Points on a hilly landscape, in no order, each with its height.
A ball rolls from a point to the lowest of its 2 nearest points, and stops where none of them is lower. Distance is the straight distance between rows; heights are no part of it.
Gibi (h 80.0): 86 143 114 96 113 141 78 94 77 95 94 92 95 106 85 80 138 99 110 106 110 114 103 77 109 111 85
Fuv (h 19.1): 100 79 109 118 127 115 124 68 77 132 123 101 119 108 108 105 83 71 124 72 127 91 102 80 123 116 97
sezim (h 22.4): 94 96 116 140 116 138 119 89 112 101 81 104 99 63 95 71 80 84 132 72 124 111 91 76 91 129 88
lono (h 20.5): 120 134 74 100 117 94 91 89 147 87 89 106 97 116 96 100 101 95 101 122 120 133 111 78 77 97 89
roviz (h 49.3): 116 74 136 108 117 107 97 97 99 102 108 120 90 90 95 105 88 61 124 132 81 101 93 123 97 99 111
movek (h 77.6): 86 133 97 104 108 88 85 99 90 69 90 107 89 110 74 117 139 112 93 127 118 104 98 76 71 115 93
tapu (h 17.8): 127 93 143 138 79 141 104 101 95 103 79 119 83 85 99 70 106 102 136 71 111 115 88 108 113 97 102
vef (h 67.3): 86 99 80 67 113 71 107 125 112 68 94 92 101 118 96 124 133 130 70 105 92 108 116 81 54 94 90
nuga (h 77.8): 82 78 81 124 106 86 107 98 88 93 137 116 98 57 106 115 105 111 118 121 128 75 76 77 118 100 112
mazu (h 43.8): 130 92 146 106 89 117 85 101 75 104 107 113 92 108 87 95 108 78 117 122 96 98 93 131 121 106 110
lutan (h 81.4): 76 107 76 91 118 115 121 97 118 95 72 112 85 73 117 100 53 104 127 127 81 105 133 88 82 93 73
foli (h 73.0): 81 106 72 94 91 85 126 110 102 95 97 90 90 118 123 103 97 101 62 117 69 108 131 106 72 92 105
pumop (h 60.9): 51 90 71 99 115 67 122 87 88 103 117 114 112 88 140 121 68 105 93 106 116 66 98 93 94 104 104
Pafof (h 31.3): 84 120 75 106 83 52 93 73 104 99 120 86 105 122 102 127 106 104 90 105 130 85 102 93 112 110 111
mifa (h 26.2): 88 72 96 71 75 90 101 120 94 86 107 71 122 121 102 127 120 112 64 88 71 77 103 129 104 87 110
kib (h 33.1): 125 114 122 113 92 121 96 115 106 103 83 90 61 101 69 87 90 86 116 126 107 118 103 107 95 98 85
kase (h 11.0): 109 67 99 68 78 103 100 119 105 111 105 62 110 115 93 117 111 111 86 79 80 93 113 131 128 76 102
dalog (h 25.9): 121 70 129 111 101 122 111 107 113 116 84 115 93 84 103 83 67 103 130 84 82 119 101 111 93 95 95
rik (h 50.5): 113 126 96 111 115 114 88 78 132 119 86 77 123 119 76 86 76 85 93 77 101 115 96 95 93 119 80
sez (h 25.0): 92 90 115 143 101 110 126 100 117 108 91 110 109 71 98 81 90 117 113 57 109 116 101 83 77 156 97
Koso (h 77.5): 100 114 87 115 70 60 85 93 105 79 118 119 101 89 117 102 115 78 81 126 127 79 62 110 99 96 119
fadom (h 36.2): 117 81 99 119 84 103 96 91 106 126 107 92 113 85 100 89 84 122 119 55 122 100 93 96 135 100 101
reb (h 21.3): 138 88 151 94 89 124 100 106 89 114 77 107 84 86 88 92 102 91 125 70 92 133 97 126 110 103 97
ran (h 75.5): 75 85 55 110 113 94 117 92 106 96 139 104 104 54 116 114 76 77 114 126 120 71 73 79 110 91 121
Pob (h 15.8): 138 139 71 72 99 91 74 102 135 93 80 93 87 108 90 95 110 118 102 98 145 119 103 88 87 83 94
sapu (h 82.9): 70 128 102 100 109 106 103 69 99 110 74 89 80 107 84 109 119 105 113 101 110 108 117 97 107 95 106
rade (h 35.1): 102 110 93 128 90 125 116 105 93 111 81 98 56 81 94 70 75 85 124 122 104 96 109 103 105 97 92
ziri (h 38.8): 66 90 85 86 80 74 112 98 92 84 96 73 117 124 119 124 112 127 53 82 84 81 105 116 84 90 109
Tir (h 75.7): 94 93 98 128 83 85 82 93 77 75 123 111 114 85 98 101 120 82 84 118 124 64 50 101 111 98 119
Disi (h 45.7): 92 98 91 77 83 101 113 116 121 129 78 74 90 93 113 77 73 90 80 73 97 109 113 120 99 79 91
mirer (h 54.0): 96 120 95 105 123 111 107 92 116 107 112 63 130 133 101 81 64 90 90 68 97 112 109 87 85 125 74
Zov (h 7.3): 115 102 111 79 123 73 89 132 111 71 114 121 104 117 105 123 102 105 88 140 87 110 99 100 53 101 94
teluf (h 81.3): 82 131 118 113 118 133 103 63 69 116 92 91 90 105 90 94 126 98 109 88 119 108 108 90 123 109 93
gofa (h 50.1): 70 107 75 99 127 63 127 86 95 97 137 100 120 95 130 145 77 94 102 114 140 71 90 79 102 110 96
nibis (h 24.5): 91 114 86 96 70 69 114 107 99 84 52 103 98 116 88 122 147 91 53 96 89 115 97 109 72 102 92
loka (h 36.5): 93 75 98 106 112 128 119 85 104 113 105 91 118 87 135 73 46 123 104 75 89 98 113 104 108 86 97
Sefid (h 29.7): 103 134 135 87 100 113 77 108 88 74 92 127 87 104 94 100 137 79 98 142 99 110 82 119 88 101 105
torog (h 72.9): 100 89 111 100 71 73 71 112 73 90 112 124 122 95 95 106 114 95 84 114 96 70 67 119 114 112 110
kibiv (h 28.2): 114 78 131 120 87 105 112 127 118 100 83 103 110 80 104 78 90 123 98 53 82 119 101 106 75 137 99
Velon (h 45.8): 103 65 94 95 110 118 117 88 87 116 126 93 122 93 132 95 73 152 95 83 95 90 117 97 119 72 100
Daf (h 24.9): 77 104 84 125 95 81 95 65 103 106 101 98 98 110 89 118 99 102 99 119 119 76 103 105 102 100 116
suga (h 72.6): 79 104 90 99 108 78 119 112 106 84 78 104 90 116 103 122 102 118 67 123 79 111 115 95 49 103 88
rora (h 9.6): 138 101 104 97 110 120 74 123 118 95 83 89 106 91 56 88 98 133 108 72 128 108 81 85 95 121 76
vug (h 37.2): 99 105 138 111 93 120 79 93 79 87 107 126 100 99 102 89 132 65 96 132 94 88 70 128 110 102 120
mavob (h 24.1): 127 64 101 75 69 96 93 132 96 111 125 73 116 100 102 99 99 123 99 70 89 100 110 99 136 87 97
zos (h 35.8): 93 101 109 80 73 59 97 105 91 104 98 96 73 106 112 113 104 88 99 117 95 88 109 130 106 87 123
fem (h 20.2): 100 83 110 159 83 143 124 82 100 97 84 118 92 67 102 79 86 92 139 71 131 107 85 91 108 96 109
vun (h 77.0): 72 108 66 106 102 103 118 86 113 112 90 107 85 89 120 91 63 89 107 124 91 96 124 98 98 88 96
bupa (h 71.0): 73 106 60 103 102 75 116 76 104 120 106 118 104 93 135 106 77 92 81 123 115 85 114 101 98 86 101
Sino (h 9.7): 124 92 126 116 91 128 91 106 72 95 99 108 88 104 84 74 121 103 138 92 79 118 111 80 115 105 97
Gomo (h 32.5): 105 89 121 96 109 107 80 102 106 95 110 93 107 119 105 80 85 86 116 106 53 103 107 107 102 102 110
timo (h 45.9): 107 107 94 95 114 113 92 60 110 128 99 74 134 127 91 105 75 103 91 64 98 96 100 111 125 111 97
kikub (h 64.7): 80 112 85 81 122 116 118 109 103 105 105 82 98 115 115 81 84 107 68 106 66 116 124 94 78 86 82
dol (h 18.7): 105 133 101 127 50 77 101 104 83 77 51 120 86 118 99 108 130 97 63 111 108 109 87 111 78 110 94
fen (h 33.2): 128 83 108 91 80 86 75 121 90 104 140 96 106 86 103 92 101 116 119 100 95 93 90 97 138 97 104
mukat (h 30.8): 144 129 105 78 97 99 87 119 122 99 87 99 78 115 76 105 108 91 101 131 113 129 109 107 83 89 83
defa (h 32.6): 143 113 88 81 103 83 69 114 119 80 111 114 93 115 93 110 116 99 102 140 135 103 102 95 74 88 106
ruruf (h 19.3): 104 121 134 60 97 111 82 113 87 100 84 110 92 103 87 99 126 75 106 108 72 119 99 119 106 100 102
difod (h 27.1): 100 92 128 85 122 95 97 125 96 82 113 107 101 116 98 101 100 100 93 129 53 104 105 104 69 107 99
tet (h 19.8): 115 100 109 56 101 130 100 115 119 104 67 80 110 103 70 108 125 88 89 76 66 120 104 126 113 85 92
zin (h 15.4): 126 113 135 131 98 153 93 106 88 83 87 114 99 95 85 66 125 113 134 71 112 120 83 77 100 108 87
finiz (h 43.2): 91 104 76 89 76 53 94 102 113 99 120 81 94 114 120 108 97 107 93 109 98 88 109 104 112 92 119
nilu (h 26.3): 128 75 133 73 92 126 105 123 106 109 76 82 99 98 88 99 99 95 108 59 71 125 98 130 107 93 89
Dilez (h 49.5): 70 100 86 89 118 97 106 88 91 122 110 90 110 108 110 93 93 103 83 85 81 100 119 97 108 104 96
lezi (h 57.3): 96 66 99 92 106 98 98 96 87 113 128 95 121 100 122 103 88 140 67 104 82 79 100 117 109 86 106
naz (h 79.7): 74 96 96 137 107 109 104 72 66 105 128 98 98 87 105 107 114 90 109 110 137 73 82 86 123 106 120
Dabe (h 71.9): 76 93 57 113 97 60 108 102 115 73 125 121 95 73 134 117 76 85 96 127 109 63 71 96 89 92 124
ridol (h 40.3): 84 101 99 51 115 115 102 112 119 88 83 78 118 120 81 117 148 103 85 85 58 113 113 108 104 88 94
taba (h 7.5): 131 108 97 69 107 107 77 134 126 99 88 80 100 96 81 88 89 117 88 84 120 114 95 91 81 99 73
Buki (h 11.7): 116 121 70 63 122 104 86 106 132 101 81 86 104 106 90 103 92 131 88 79 137 114 109 84 80 81 80
ramom (h 42.1): 121 92 114 91 94 77 81 120 95 89 146 112 117 74 90 112 125 130 102 122 93 95 72 86 133 109 92
Sipi (h 4.0): 127 116 118 36 115 115 89 127 104 92 84 103 104 96 70 127 140 90 92 107 87 127 99 121 103 95 92
Dile (h 81.6): 73 82 101 141 110 111 105 79 66 99 118 113 96 89 97 90 118 80 117 108 95 84 94 74 108 112 122
Lib (h 39.5): 102 101 98 87 92 104 108 112 95 124 84 90 68 83 101 75 81 84 102 97 91 105 118 112 113 84 95
Mev (h 67.5): 98 70 104 105 93 88 82 101 80 114 119 120 122 99 97 101 111 112 76 104 81 76 92 111 120 110 109
ribe (h 30.5): 85 86 83 109 122 101 113 87 83 130 137 91 120 103 125 89 68 91 110 79 103 85 110 81 123 109 98
nef (h 58.6): 91 101 94 39 113 91 90 127 116 60 95 88 115 120 90 131 148 123 85 93 83 106 112 94 79 84 99
furi (h 32.4): 114 79 115 119 72 113 104 107 100 121 86 103 110 89 94 70 96 112 101 44 94 117 100 99 116 111 94
mis (h 75.9): 65 123 83 109 127 77 114 92 97 89 84 108 90 110 86 117 113 109 91 123 110 103 111 69 64 119 91
Rito (h 12.3): 94 109 118 113 125 112 111 57 90 117 113 91 118 129 86 123 100 56 109 99 125 85 97 89 115 122 103
Forav (h 84.5): 104 81 87 125 97 116 112 95 63 109 116 122 75 83 110 71 105 96 132 96 93 89 103 78 125 93 114
Kini (h 30.1): 110 67 102 125 108 126 113 109 118 101 101 104 105 77 122 71 39 99 124 91 79 93 98 108 95 96 95
fav (h 40.0): 110 91 100 96 93 113 93 79 100 133 91 79 120 104 83 109 97 124 106 43 110 96 104 106 143 103 101
debif (h 18.6): 118 86 120 109 89 116 77 94 93 110 99 99 116 105 81 74 106 95 123 87 73 102 104 97 131 112 110
paf (h 65.4): 86 87 101 104 94 61 104 109 98 84 104 128 88 89 127 113 77 73 102 133 89 70 84 123 82 96 129
buf (h 78.8): 97 142 91 98 126 116 81 96 103 82 107 97 91 100 82 88 124 100 115 122 137 107 98 63 90 101 88
Gov (h 41.5): 92 93 79 99 136 87 115 90 100 111 158 87 115 88 120 116 63 94 121 98 132 79 96 66 123 106 96
Kun (h 18.4): 88 109 94 126 127 111 99 61 107 112 105 98 115 119 74 116 99 87 96 116 103 95 101 91 100 118 96
kizu (h 22.3): 73 116 99 103 68 68 97 100 78 95 82 107 71 100 102 105 127 96 84 106 98 85 99 116 100 94 118
Zatat (h 24.4): 127 114 90 62 116 83 75 114 126 78 108 112 101 123 104 118 116 121 88 122 101 116 108 94 70 87 106
suta (h 26.4): 121 126 92 94 96 100 98 97 139 112 78 96 87 115 94 93 88 95 90 115 92 125 114 113 83 87 90
Ludom (h 33.0): 73 98 70 95 76 68 116 101 98 89 68 94 119 129 116 124 126 106 42 73 86 107 106 111 76 95 96
tel (h 14.0): 86 126 98 137 68 89 100 85 86 89 79 116 76 111 103 103 124 90 81 129 118 88 91 118 85 93 109
tar (h 86.9): 119 75 94 115 75 99 121 120 79 112 104 119 66 71 116 76 76 111 141 70 102 100 100 91 125 92 110
Kilu (h 57.2): 97 83 112 98 113 85 111 107 92 97 108 115 83 97 116 114 61 77 120 135 72 91 107 128 88 96 121

For each start below, name the point where the ball stops.
rik -> Sino
vun -> Rito
Koso -> Sino
teluf -> tet
tar -> Sino
ran -> Sipi
rade -> taba
Kini -> Sino
Disi -> taba

Call two points neighbours if one is among the 2 nearest of the other. Go from one point of each pair to the other, from neighbour to neighbour, staying as low as possible. Name the highest point that can't be avoided.
tel, kase -> ziri
Sino, tet -> nilu
Zov, Sipi -> Gomo
Rito, kase -> finiz
taba, Sino -> defa
